The views of a scene show one set of named points, each view turned or mirrored, shifted and resized as a whole, with a little noise and some points left out.
(in the rows, 128 means zero)

Scene 1
View 1
k639: [118 108 148 117 129 130 118  98 144 116 137 141 114 120  94 113 145 126
 132 121 141 128 115 119 142 118 167 117 110 117 111 117 123 119 148 127
 114 168 114 133 118  90 115 128 101 120 122 111 107 126 162 111 164 130
 129 110 135 133 124 129 148]
k889: [135 127 162 116 157 160  92  90 150  69 124 129  96 150  86 133  98 155
  99 141 138 106 104  65 108 145 156 125 149 134 136  94 106  99 167 127
 101 185  95 150 153  98 171 132 100 129 168  87  98  96 121  96 164 144
 141  96 168 113  92 142 151]
k376: [122 104 142 115 117 113 100 102 148 141 123 119 118 109 102  94 147 121
 122 113 143 131 115 136 150 112 152 121  98 139  96 118 145 119 160 126
 124 152 125 115 126  88 121 134 121 112 133 131 113 129 167 131 157 114
 124 112 138 118 117 128 139]
k410: [140 114 141 114 119 112  64 104 159 146  97  85 112 112 117  86 121 134
  90 117 143 122 114 127 143 123 122 133 109 179  95 104 156 109 184 122
 131 142 124 103 158  93 163 140 152 111 172 138 115 113 141 145 149 102
 125 109 163  93  95 134 126]
k288: [119 114 149 122 131 134 122  97 145 115 139 143 110 123  99 118 145 128
 133 124 139 130 118 117 141 121 166 115 113 116 113 115 118 121 146 125
 113 170 111 135 117  92 116 127 103 124 120 106 105 128 159 106 165 131
 129 112 135 137 128 128 147]
k727: [130 128 150 135 127 135 109  97 163 126 123 118  99 135 127 126 124 143
 117 130 137 125 128 109 138 133 137 122 123 149 108 101 119 122 162 118
 119 158  95 128 138 105 152 132 149 133 144 102 101 128 136 113 155 123
 131 122 156 135 120 127 132]
k429: [ 96  87 160 119 122 125 117  93 152 113 127 133 115 142  79 119 116 134
 131 121 150 113  96  98 134 123 171 115 100 122 101 106 128 132 179 137
  88 158  98 139 127  99 132 144 125 125 148 117  97 132 188 114 138 121
 128 108 145 139  98 130 155]
k156: [115  99 150 118 116 114  95  99 157 137 113 108 114 125 101 101 123 132
 115 117 147 120 107 118 142 119 147 123  99 151  93 107 144 124 180 129
 111 146 111 119 139  97 143 142 143 119 156 131 106 129 170 132 142 108
 125 112 152 119 100 130 138]
k43: [140 117 130 119 108 101  82 110 155 172 110  96 116  91 130  77 158 117
 108 108 138 141 129 162 162 109 125 128  95 168  87 119 159 115 160 117
 148 138 137  93 135  87 128 133 146 107 137 143 121 129 150 148 159 100
 120 119 142 104 123 124 122]
k883: [135 116 129 122 106 101  96 109 153 174 118 104 117  90 133  81 166 114
 119 108 139 145 133 167 167 107 131 125  91 158  86 123 154 122 153 116
 147 139 135  96 125  88 116 131 142 110 123 140 121 136 156 143 161 101
 119 123 135 115 133 121 123]
k58: [131 131 141 135 125 132 129 101 152 137 140 138 104 115 132 122 160 127
 136 124 134 142 140 135 153 121 148 116 116 127 109 116 115 123 133 114
 131 164 109 125 112  95 113 122 124 130 105 101 108 137 142 107 171 128
 128 127 133 146 148 120 132]
k36: [141 127 152 112 146 144  85  97 149  96 119 119 102 129  97 113 118 144
  99 131 137 116 111  94 123 134 147 126 137 143 125 103 123  99 162 123
 119 175 113 132 149  92 158 130 106 119 159 104 108 100 125 111 166 133
 135 101 160 104 101 139 143]
k642: [124 126 137 140 114 122 140 102 154 154 144 140 108 110 139 119 171 120
 147 118 134 149 144 150 164 114 149 114 103 125 100 121 119 133 130 113
 133 158 110 121 103  96 100 122 133 130  92 107 109 150 155 112 169 123
 125 134 125 156 158 115 130]
k432: [121 101 146 110 122 116  91 101 148 130 117 114 117 115  93  93 133 127
 113 115 145 123 106 123 143 116 152 124 102 142  99 113 146 116 171 129
 117 153 123 118 135  89 133 138 120 111 149 132 111 121 166 132 152 114
 125 106 146 110 102 132 143]
View 2
k432: [109 128 138 113 157 134 124 170 137 102 128 153 117 123 101  99 123 143
 100 114 139 105 168 133 154 138  93 136 153  93 102 101 135 145 112 160
 151 148 114 124 119 104 159 147  99  93 116 104 164 111 122 151 138 180
 140 133 144 147 139 123 138]
k36: [ 86 140 117 119 170 152 115 186 132 102 143 191 118  93 105 126  98 135
 130 122 129 130 161 114 155 140  76 158 162 132 146 121 108 162 117 147
 146 144 106  92 167 121 163 141 101 105 117  87 170 142 130 168 120 170
 124 122 159 128 165 121 158]
k889: [ 63 153 114 110 177 165 121 196 129 104 133 193 111  78 108 138  96 130
 133 120 124 154 151 110 162 153  55 175 158 136 172 128  75 167 109 130
 148 147 107  68 192 136 169 156  94 108 122  87 199 140 134 159 109 168
 114 100 171 120 183 120 162]
k376: [125 125 143 121 161 130 120 160 137 110 121 140 124 129 105  86 125 144
  94 123 137  97 170 135 147 130 101 128 143  99 100 105 142 143 105 155
 144 148 117 142 108 103 154 145 105  99 123 111 146 110 120 150 140 168
 138 138 133 145 131 125 127]
k429: [ 92 142 146  98 164 143 141 172 129 114  91 126 106 118 109  98 137 138
  82 109 138 128 153 139 160 156  70 145 131  82 124 109  92 144  90 134
 153 158 124 108 130 123 170 181  91  99 132 118 200  84 121 126 133 168
 131 100 147 143 155 124 125]
k156: [100 130 127 113 148 118 143 173 125 113 111 149 106 137  99 112 124 139
  91 112 149 102 169 136 146 135  92 124 145  90 103 112 128 146 110 167
 148 147 107 114 124 118 164 150  87 102 115 102 173  94 120 150 138 171
 152 125 137 158 146 124 127]
k642: [156 126 146 144 181 136 108 140 132 142  91 114 141 128 124  63 129 141
  85 158 125  99 165 134 122 115 107 116 105 143 130 138 130 147  72 116
 117 149 128 178 104 118 142 150 129 139 152 127 106 109 111 140 133 119
 118 134 114 127 127 133 100]
k639: [122 136 153 117 182 160 107 159 141 111 115 134 132 101 118  77 127 141
  99 133 120 123 157 131 153 142  84 151 134 116 133 112 110 148  89 120
 142 155 131 141 124 110 154 163 119 105 141 118 155 120 121 138 131 156
 111 122 143 121 141 125 131]
k43: [140 111 124 139 144 102 123 159 131 116 135 158 127 155  97  96 115 146
  97 129 149  66 185 133 128 107 126 100 151 109  77 112 179 145 122 187
 136 136 101 152  97  99 147 114 102 109 109  97 112 117 116 171 146 164
 159 163 119 162 120 127 126]
k288: [121 138 149 120 184 159 108 160 140 116 109 135 131 102 118  80 126 140
  99 135 121 124 157 129 150 140  83 149 129 122 139 118 107 150  86 117
 139 155 129 139 127 114 155 164 118 111 141 119 155 117 120 138 129 151
 112 119 141 121 144 125 128]
k410: [ 97 121 104 125 135 101 140 183 123 108 140 186 106 146  88 135 103 140
 109 112 157  86 182 127 138 119 105 115 167 103  90 116 156 152 135 198
 146 134  89 103 133 115 160 118  80 103  95  80 154 115 124 177 136 179
 168 145 138 168 146 123 142]
k883: [151 111 133 141 152 107 118 151 133 121 126 142 132 154 103  83 121 147
  92 136 145  67 183 136 126 107 127 100 140 112  81 113 176 142 110 173
 131 140 109 167  89  99 143 122 110 114 119 107 106 112 114 163 147 155
 152 161 115 156 116 128 116]
View 3
k58: [129 127 109 127 133 140 100 133 131 139 101 127 108 145 142  95 151 138
 130 104 123 126  94 123 120 126 122  86 107 131 116 101 144 136 102 140
 112 134 113 133 124 130 133 142  91 114 142 119 123 140 129 119 106 133
 113 143 109  99 147 162 120]
k883: [ 78 144  87 147 126 135 111 116 111 113  98 147 120 133 184  96 146 151
 137 132 127 119 106 116 103 115 127 108 149 144  97  91 137 120 112 156
 126 114 130  95 116 135 153 156 124 137 160 117  94 133 147 111 115 117
  91 118 125 143 143 126 135]
k429: [117 167 167 119 116 128 140 154 121 106  82 114 117 116 125 132 148 145
 135  82 134 144 114 133 107 126  96  98  93 115  92 144 129 103 134 103
  84 159 136  99 118 141 115 146  99 104 140 144 111 107 134 128 148  93
 126 124 111 108 123 169 121]
k727: [110 125 141 124 125 135 120 155 134 142 113 113 106 117 143 105 132 138
 133  96 144 127 107 119  88 136 102 104 118 142 106 124 129 121 122 122
  89 139 138 131 106 146 121 142  79 104 153 127 122 147 105 118 132 122
 125 116 120 114 156 166 130]
k288: [131 143 131 117 119 138 110 135 126 123 102 118 108 139 127 115 159 142
 131  91 125 136 101 137 122 118 118  87  98 119 112 129 139 118 114 115
 101 143 118 121 128 132 125 143  88 101 132 132 119 118 139 134 118 114
 119 131 103 104 137 162 116]
k410: [ 63 138 127 135 106 133 126 140 115 118 128 122 111 104 176 113 130 152
 141 116 153 121 121 125  64 121 108 130 164 155  91 130 115  97 140 122
  97 116 159  99  97 154 137 153 100 114 165 133  96 136 122 124 143 103
 110  76 133 166 157 129 143]
k642: [126 135 100 136 144 138 104 128 126 132  81 139 116 149 150  91 152 138
 130 113 116 126  92 116 130 127 124  82 104 127 112  85 150 144  94 156
 120 136 107 125 128 125 139 145 105 128 146 114 119 140 136 108 103 134
 106 159 110  93 141 160 120]
k156: [ 87 155 143 132 116 130 135 146 117 111  97 124 117 111 155 120 139 149
 139 103 141 132 117 124  88 125 102 113 129 134  90 131 124 103 135 121
  94 138 146  95 108 146 128 152 105 115 155 136 101 122 130 121 145  98
 115 106 123 135 137 148 131]
k36: [113 123 143 107  98 141 108 144 130 136 149  99  93 119 131 121 148 143
 132  85 148 130 110 148  83 117 113 108 129 138 113 157 122  99 132  90
  84 127 143 131 111 148 119 141  63  79 137 141 121 129 119 147 129 111
 128  85 111 135 160 153 127]
k639: [127 147 129 118 117 137 110 132 123 118 103 121 109 139 128 117 161 145
 132  92 125 136 103 139 121 115 120  88 102 118 110 130 138 115 115 114
 102 139 120 116 128 132 126 145  92 102 132 134 115 114 144 135 119 110
 117 128 103 109 135 158 116]
k432: [ 95 154 131 125 107 134 122 133 114 107 110 123 113 121 150 123 152 151
 137 102 136 133 113 136  97 114 114 109 129 130  96 135 127 100 131 113
 100 131 139  96 116 142 132 151 103 109 144 138 100 114 144 133 133  97
 112 102 116 139 136 140 128]
k376: [ 97 153 118 131 115 135 117 127 114 109 100 131 116 129 156 115 153 150
 136 109 130 130 109 131 107 114 118 103 127 130  98 120 133 109 122 127
 109 129 131  97 120 136 138 152 110 117 146 131 100 117 147 127 125 104
 106 116 115 132 135 140 127]
View 4
k43: [ 81  78 138 155 169  88 188 141  93 208 155  86 203 180 142  98 167 162
 186  78 159 131 162 150 131  61 103  87  95 133 146 104  99 129 145 103
 152 132 118  67 198 141 122 169  97 129 109 141 180 157 104 206  89 113
 172  76 131 158 145 137 141]
k727: [102 109 136 141 138  87 127 117 116 127 154 111 117 157 116 125 113 109
 156  97 145 127 120 130 135 144 129 108 100 141 148  99 142 106 137 154
 112 144 110  86 158  99 130 111 110 156 130 149 121 171  72 155 138 120
 169  98 100 205 122 139 168]
k432: [ 78  86 119 120 168 107 140 141 133 148 156  92 156 190 134 116 150 135
 166  83 136 136 149 142 150  66 131  80 127 133 123 101 137  82 176 115
 120 141 104 108 177  94 130 159  94 110 118 132 148 165  67 139 124 118
 186  83 126 174 115 129 138]
k58: [ 96 136 134 147 116  90 132 109 111 137 187 133 123 136 112 115 156 126
 199 136 138 150  96 126 130  93 141 138  94 117 126 136 122 122 120 135
 152 120 119 100 138 115 147 150 136 168 139 168 130 172 113 149 155  86
 166  87 105 177 153 124 141]
k36: [ 98  88 137 153 140 109  93 124 123 131 157 108 120 182 128 122 109 122
 131 101 116 115 112 133 129 102 146  69 135 148 148  95 164  72 170 152
 101 157  73 110 165  84 126 126  40 146 138 140  88 170  29 128 142 131
 213  76  93 184 110 115 161]
k288: [ 88 125 119 122 132 106 112 121 137 114 183 123 112 157 115 123 152 121
 184 125 125 152 107 128 145  75 153 120 121 118 110 129 143  86 152 129
 130 128 108 124 138  87 148 155 122 139 138 156 124 173  84 111 162  96
 179  87 112 178 128 119 134]
k410: [ 86  59 138 148 182  91 163 145 105 186 129  72 185 199 144 110 125 141
 141  51 154 109 171 149 134 103 103  56 112 153 161  73 129 101 168 126
 110 157  98  69 209 115 110 134  63 120 105 124 155 159  54 192  87 142
 187  82 119 183 114 143 162]
k376: [ 77  98 120 124 161 101 151 139 126 156 164  99 161 177 132 112 164 140
 183  93 142 143 145 140 147  59 129  97 117 125 120 111 124  97 162 110
 136 131 114 104 172 105 135 168 114 118 119 141 161 164  90 149 124 107
 176  82 128 169 128 129 131]
k639: [ 84 120 116 118 137 108 116 126 139 119 181 120 121 163 119 121 158 126
 185 121 124 151 112 130 148  65 152 113 124 118 109 126 142  84 159 123
 131 128 108 127 142  88 147 162 118 132 136 151 131 171  84 111 157  97
 181  84 115 174 126 119 129]
k883: [ 79  93 135 150 161  87 188 137  96 199 165  95 194 169 136  98 179 159
 203  92 159 142 153 146 133  54 109 105  90 123 137 117  94 133 138 101
 163 124 128  74 187 142 130 176 120 132 112 148 185 159 120 199 100 101
 163  78 133 158 153 135 134]
k642: [ 90 141 129 137 120  85 153 112 113 142 190 131 132 131 110 113 173 132
 218 135 149 161 105 130 135  82 135 152  85 108 118 143 108 134 113 122
 164 110 138  97 137 123 151 162 165 162 134 171 155 170 138 156 149  78
 150  91 118 174 160 128 134]
k889: [107  96 132 142 131 115  60 117 140  91 155 115  81 180 119 136  83  98
 110 104 105 112  97 125 133 135 160  69 146 153 144  89 189  51 177 172
  76 165  61 125 149  59 129 101  36 151 146 137  59 175   4  98 162 138
 218  85  80 203  93 116 171]

In a view up to two points have been moved. Name them for each view, in the order of its rows, or write none.
view 1 -> k432
view 2 -> k889, k639
view 3 -> none
view 4 -> k642

Scene 2
View 1
k795: [ 91 176 146  98 165 188 130 120  96  88 116 120 185 126 135  76 133 123
 162 170 109 152  93 138 126 120 121 137 158 182  94  86 174  55 151 139
 112 143 143 111 134 138 139 175 112 120 111 148 126 144 154 139 128  56
 118 175 116 115 143 103 119]
k851: [139 168 157 102 118 172 125  65 148 156  95  89 167  78 103  90  99 113
 193 181 119 122 149 161 154 117 148 110 183 139  89  74 181  79 161 119
  76 135 156 104 129 120 159 170 111  81 112 117 116 114 133  53 132  63
  92 197 111 119  82 112 145]
k9: [159 140  97 103 109  89  40  89  82 139 138 176 124 126 180 166 155 124
 138 127 179 147 135 123 170 122 156 181 103  97  95  55 143 123 130 118
 105  73  76 129 148  91 162 156 103 182 139  45  76  84 146 114 144 190
 111 156  95 154 126  83 183]
k319: [155 157 125 109 116 130  86  89 119 152 111 130 143 103 135 130 125 113
 157 146 144 142 142 151 166 133 151 148 142 123  90  67 165  99 141 122
 100 111 105 115 142 115 150 163 109 124 122  88  94 106 129  87 128 120
 100 164 102 134  93 110 157]
k194: [131 156 134 107 148 175 133 118 104 108 131 138 167 104 107  71 138  94
 156 137  91 142 104 183 165 150 139 134 114 162  54  79 204  57 128 128
 128 134 105 129 146 173 138 202  98  71 118 144 101 116  92 134  89  78
 104 165 154 115  61 121 124]
k619: [170 173 145 121 107 146 101  84 166 193  66  81 143  83  99 141  89 117
 162 163 138 149 165 161 169 144 150 126 197 127 106  70 163  99 159 123
  86 151 123  96 141 109 127 146 129  98 109 113 116 133 126  46 124  75
  82 154  77 126  75 141 143]
k740: [138 155 111 106 129 117  62 110  88 126 124 156 140 133 170 150 147 126
 133 137 162 161 119 124 156 130 141 174 125 126 101  67 145 104 135 128
 112 103  89 119 147 103 144 154 111 172 127  81  94 115 153 127 140 147
 115 147  91 142 142  97 158]
k875: [135 161 131 109 137 150 100 112 108 129 114 131 156 116 133 115 133 114
 147 144 128 154 117 150 156 138 139 149 140 146  89  73 169  81 140 129
 113 127 107 115 145 132 138 170 109 121 118 117 107 124 129 118 122 100
 107 156 111 127 107 113 137]
k188: [109 175 136 100 140 148  86 104 100 118 106 126 160 132 165 131 131 140
 154 172 154 155 116 107 128 109 127 154 169 149 123  75 137  90 157 134
  96 122 136 105 132  92 146 143 122 175 120 101 120 136 184 112 162 101
 119 169  76 133 177  91 147]
k25: [126 150 133  93 132 165 117  81 102 111 139 141 165 100 128  77 136 105
 181 158 115 118 120 161 156 118 148 135 120 138  65  70 193  74 138 118
 100 103 128 131 132 139 172 194  91  98 123 105  96  92 124 106 121 101
 109 196 147 123  86  88 154]
k143: [ 82 169 128  94 174 170 110 138  63  63 140 157 177 152 168  88 159 125
 142 153 120 164  74 123 125 120 115 162 124 181  91  84 165  59 139 142
 129 125 118 123 140 137 140 178 107 155 120 134 116 139 160 178 131  91
 131 163 121 122 169  90 126]
k459: [153 162 104 130 144 115  65 164  93 131 109 155 131 146 151 171 149 114
  91 105 144 202 102 146 171 174 133 188 119 147  92  76 147  95 123 139
 150 141  47 114 166 132  99 154 125 157 122 122 102 149 117 162 104 133
 110  91  86 138 122 142 127]
View 2
k25: [122 115 155 117 120  96  95 121  77 132 135 104 109 100 124 159 135 103
 124 144 154 151 169 116 131 138 123 142 139 135 146 129 138 142 122 113
  93 101 134 123 125 140  95 133 174 141  83 103 111 204 138 118 156 129
 142  73 139 136 102 133 109]
k9: [114 145 150 101 122 137 104 140  77 106 120 147 113 134 113 100 178 115
 126 129 145 138 108 132 101 156 101 167  86 158 133 122 206 152 138 149
 103 120 177  82  91 146 131 108 157 138  99 112 122 145 111 128 157 122
 165 112 141 114 129 107  99]
k875: [127 128 147 127 126 122 100 127 104 125 133 125 105 121 131 163 132 111
 109 142 160 145 161 130 128 139 113 130 120 124 141 121 130 136 143 142
 104 106 138 116 123 143 111 150 161 137  93 123 123 172 133 118 145 111
 133  90 130 132 121 124 119]
k795: [122 117 136 143 127 112  98 123 109 152 136 131 104  94 145 175 121 102
 101 123 150 156 180 135 150 153 124 126 136 103 157 129  96 142 145 141
 124 105 117 107 137 133  98 178 169 150  98 109 114 185 150 119 137  90
 116  61 137 136 104 151 118]
k740: [120 139 141 118 126 137 103 137  98 118 126 150 108 128 126 128 158 115
 112 127 151 141 130 137 117 154 104 149  95 136 141 121 166 147 148 156
 114 117 158  88 107 143 126 138 157 140 103 118 122 148 124 125 148 104
 145 101 138 120 129 120 108]
k851: [117 118 148 117 134  88  85 113 118 120 135 109 118  95 118 179 116 114
 145 156 173 171 184 112 141 131 135 109 145 101 118 131 138 128 117 110
  97 105 140 146 127 119 115 146 153 163  79 111 127 184 147 104 150 121
 124  79  99 158  93 119 139]
k143: [122 123 134 145 120 129 107 132  90 156 132 144  98 103 150 151 140  97
  85 107 137 142 156 145 142 165 112 147 119 122 171 126 104 156 157 157
 129 108 121  80 129 147  96 173 176 138 106 107 107 180 143 129 135  86
 129  64 160 117 116 157 100]
k619: [124 132 146 116 140 113  90 120 142 100 133 118 117 124 116 183 116 127
 139 167 186 164 175 118 129 120 124  99 123  99 104 122 148 117 130 131
  94 109 155 152 120 122 134 147 137 155  83 136 144 151 135 103 147 115
 121 106  85 157 115  96 150]
k194: [138 115 158 135 117 107 102 121  83 135 140  93  99 119 135 192 115 102
  99 154 164 141 186 122 132 124 114 127 143 130 154 120  97 132 138 127
  89  93 116 137 139 155  84 150 177 118  82 125 117 209 142 120 147 127
 133  78 145 132 120 132 113]
k319: [122 131 152 114 129 116  97 128 102 111 130 122 112 123 118 150 140 116
 128 149 164 149 152 123 119 136 114 132 116 128 126 123 160 135 130 133
  96 110 155 122 113 139 121 131 155 142  89 121 128 165 128 115 152 123
 141 100 121 136 119 110 122]
k459: [141 148 145 139 124 164 115 142 110 117 128 142  94 163 138 159 142 115
  78 140 160 121 141 149 109 135  88 134  87 137 149 106 124 134 173 183
 107 109 146 100 118 166 120 156 157 108 104 152 132 140 119 127 135  99
 139 118 142 110 160 110 111]
k188: [109 131 129 128 135 124  97 133 122 133 129 160 114  98 133 135 146 111
 120 116 148 160 145 139 139 166 122 134 107 104 137 130 149 148 145 153
 133 121 151  87 112 121 128 163 153 168 105 106 121 146 138 119 140  84
 126  81 121 135 106 134 122]
View 3
k194: [135  94 154 102 141 175 132 138 158 106 118 144  44 109 141 124 100  86
 151 127 102 180  70 164 114 130 137 135 181 129 113  98 167 104 146 145
 117 137 183 113 125 117 136 140 123 177 114  40  75 125 111  80 116 192
 167 162 153  78 139  98 157]
k851: [106  89 135  70 135 179 151 113 156 118 116 139 110 136 156 101  83 143
 140 119 135 168 110 140 105 163 139 116 152 148  97  85  98 118 161 110
  82 131 164 103 119 149 128  94  83 178 121  44  66  86  67  95 125 208
 137 177 140  76 108 134 157]
k319: [111  93 132  98 126 167 140 131 159 112 157 106 100 148 151  97  91 134
 121 130 142 168 113 155 118 133 131 122 156 136  96  99 114 125 165 139
 122 137 151 132 132 158 103 129 131 160 130  96 102 141  69 114 133 176
 143 147 140  95  98 107 141]
k143: [132  88 116 115 149 167 151 115 149 126 176 143  96  90 109 110 120  56
 146 115 149 193 105 161 134 123  86 123 176 106 148 101 172 130  86 150
 150 142 142 175 104 143 147 121 110 130 109  73  66 152 130  98 110 161
 175 117 137 124 163  76 163]
k795: [124  93 124  97 151 174 157 104 150 124 133 158 110 101 121 114 107  80
 151 111 141 188  97 149 125 140 101 119 174 119 133  96 148 125 104 125
 119 135 151 142  98 139 151 101  83 153 114  44  56 106 115  93 113 192
 166 137 141 105 152 102 158]
k619: [ 92 113 145  91 131 169 152 115 162 108 101 127 137 175 156 102  79 159
 117 125 138 166  97 142 121 133 137 112 168 141  75 110  84 124 176 117
  96 124 143  98 113 160 105 108  98 187 148  74 101  82  53 122 145 222
 142 146 146  88  89 129 118]
k875: [119  98 134 106 136 167 143 127 157 112 147 126  96 132 137 106 100 106
 130 126 135 177  97 158 125 124 121 123 171 125 109 105 136 123 141 143
 128 137 150 136 117 147 121 129 122 159 127  82  90 132  91 107 128 182
 159 137 141 102 120  99 142]
k9: [111  84 113 112 114 159 134 146 158 119 228  67 106 150 148  76  99 133
 102 140 168 161 145 165 128 123 119 123 140 127 104 104 114 139 160 165
 156 145 131 174 147 177  81 149 170 127 127 154 124 204  65 129 135 126
 138 131 129 121  86  86 144]
View 4
k619: [ 91 160 152 134 141 128 147 125  96 131 129 145 143 160  91  89 188 107
 139 170 118 127 191 135 128  90 141 136 105 133 145 128 165 118 118  89
 100 120 106 173  85  95 118 121 146 173  51 147 113 168 118 107 118 140
  83 125 147 127 132 163  65]
k25: [117 121 115 153  83 139 142 111 123 137 140 107 132 138  98 110 170 118
  95 150 138 125 178 141  71  77 162 115  96 110 132 104 136 115  94 132
 113 125 183 183  85  91 117 131 126 131  88 104 125 112 151 103 139 181
 139 157 111 107 100 116  47]
k194: [133 109 118 143  86 132 145  85 109  79 101 113 156 140 100 115 179 128
  66 151 136 122 187 146  85  70 164 114  95 106 136 107 131 126 112 150
 130 110 178 180 105  82 112 142 139 121  58  98 120 108 173 101 143 167
 120 160 124 125 117 141  67]
k319: [109 146 128 154 102 129 142 132  98 155 151 124 133 144 111  96 175 116
 132 153 123 115 163 132  99  95 150 125  91 101 140 120 137 110 102 123
 114 124 141 188  92 107 113 117 127 152  96 119 138 151 134 112 117 145
 119 131 118 127 125 133  66]
k795: [105 116 115 155 117 140 125  86 150  82  98 122 152 133 105 127 138 118
  75 133 138 156 180 173  91  89 177 129  79 138 112  96 143  98 117 125
 124 142 142 163 101 113  97 135 115 149  78 115 107 102 155 126 134 157
 141 162 136 116  96  96 107]
k188: [ 87 149 121 165 127 138 123 129 139 148 144 129 131 135 119 112 131 109
 135 132 128 148 154 159 101 112 166 138  73 128 116 110 145  83 108 109
 114 155 110 173  93 138  96 112 101 174 119 128 128 140 125 137 110 136
 145 136 130 123 104  86 109]
k740: [114 145 113 173  99 129 131 137 103 160 153 121 133 135 135 104 150 119
 139 133 120 120 132 142  95 112 160 129  69  85 130 120 119  91 103 145
 130 138 128 195 106 140  97 107 105 157 137 108 154 153 142 132 104 125
 141 124 110 140 129 104 103]
k459: [140 134 117 163 103 115 137 114  70 101 111 130 166 138 143 106 162 135
 118 132 112 113 130 144 119 111 157 128  63  67 139 130 107 102 128 175
 156 119 109 198 137 138  87 114 121 147 113  97 160 162 169 132  97  89
 114 117 122 172 163 139 134]
k9: [119 155 111 178  82 126 138 162  87 207 189 114 118 134 143  93 161 118
 163 136 118 101 119 121  85 114 150 124  73  64 139 128 111  94  87 149
 124 135 143 210  99 141 106  98 103 153 162 102 172 168 135 123  99 129
 148 114  92 136 133 105  79]
k875: [119 131 123 154 104 130 139 110 106 114 122 124 148 140 112 107 166 122
 106 146 126 125 164 146 100  92 159 124  83 104 133 115 132 111 114 138
 127 125 139 183 104 109 104 124 127 146  88 111 132 135 153 117 121 140
 123 139 125 135 124 130  87]
k851: [ 90 143 139 136 123 141 145 115 128 131 133 129 133 152  80  99 178 106
 113 164 131 136 202 143  99  78 151 129 110 148 134 109 167 119 105  85
  92 126 145 165  72  83 122 131 139 158  52 141 101 133 123 100 137 178
 111 149 140 101 101 137  44]
k143: [120 112 100 171  98 136 120  94 144  92 106 112 151 123 129 132 124 126
  81 118 139 148 149 173  82 102 184 124  62 110 110  96 120  87 114 156
 141 146 147 176 117 136  86 127  99 140 115  94 130 101 168 136 123 142
 163 159 117 130  99  76 128]

In a view up to two points have been moved. Name them for each view, in the order of its rows, or write none.
view 1 -> k194
view 2 -> k9
view 3 -> k795
view 4 -> k188, k875
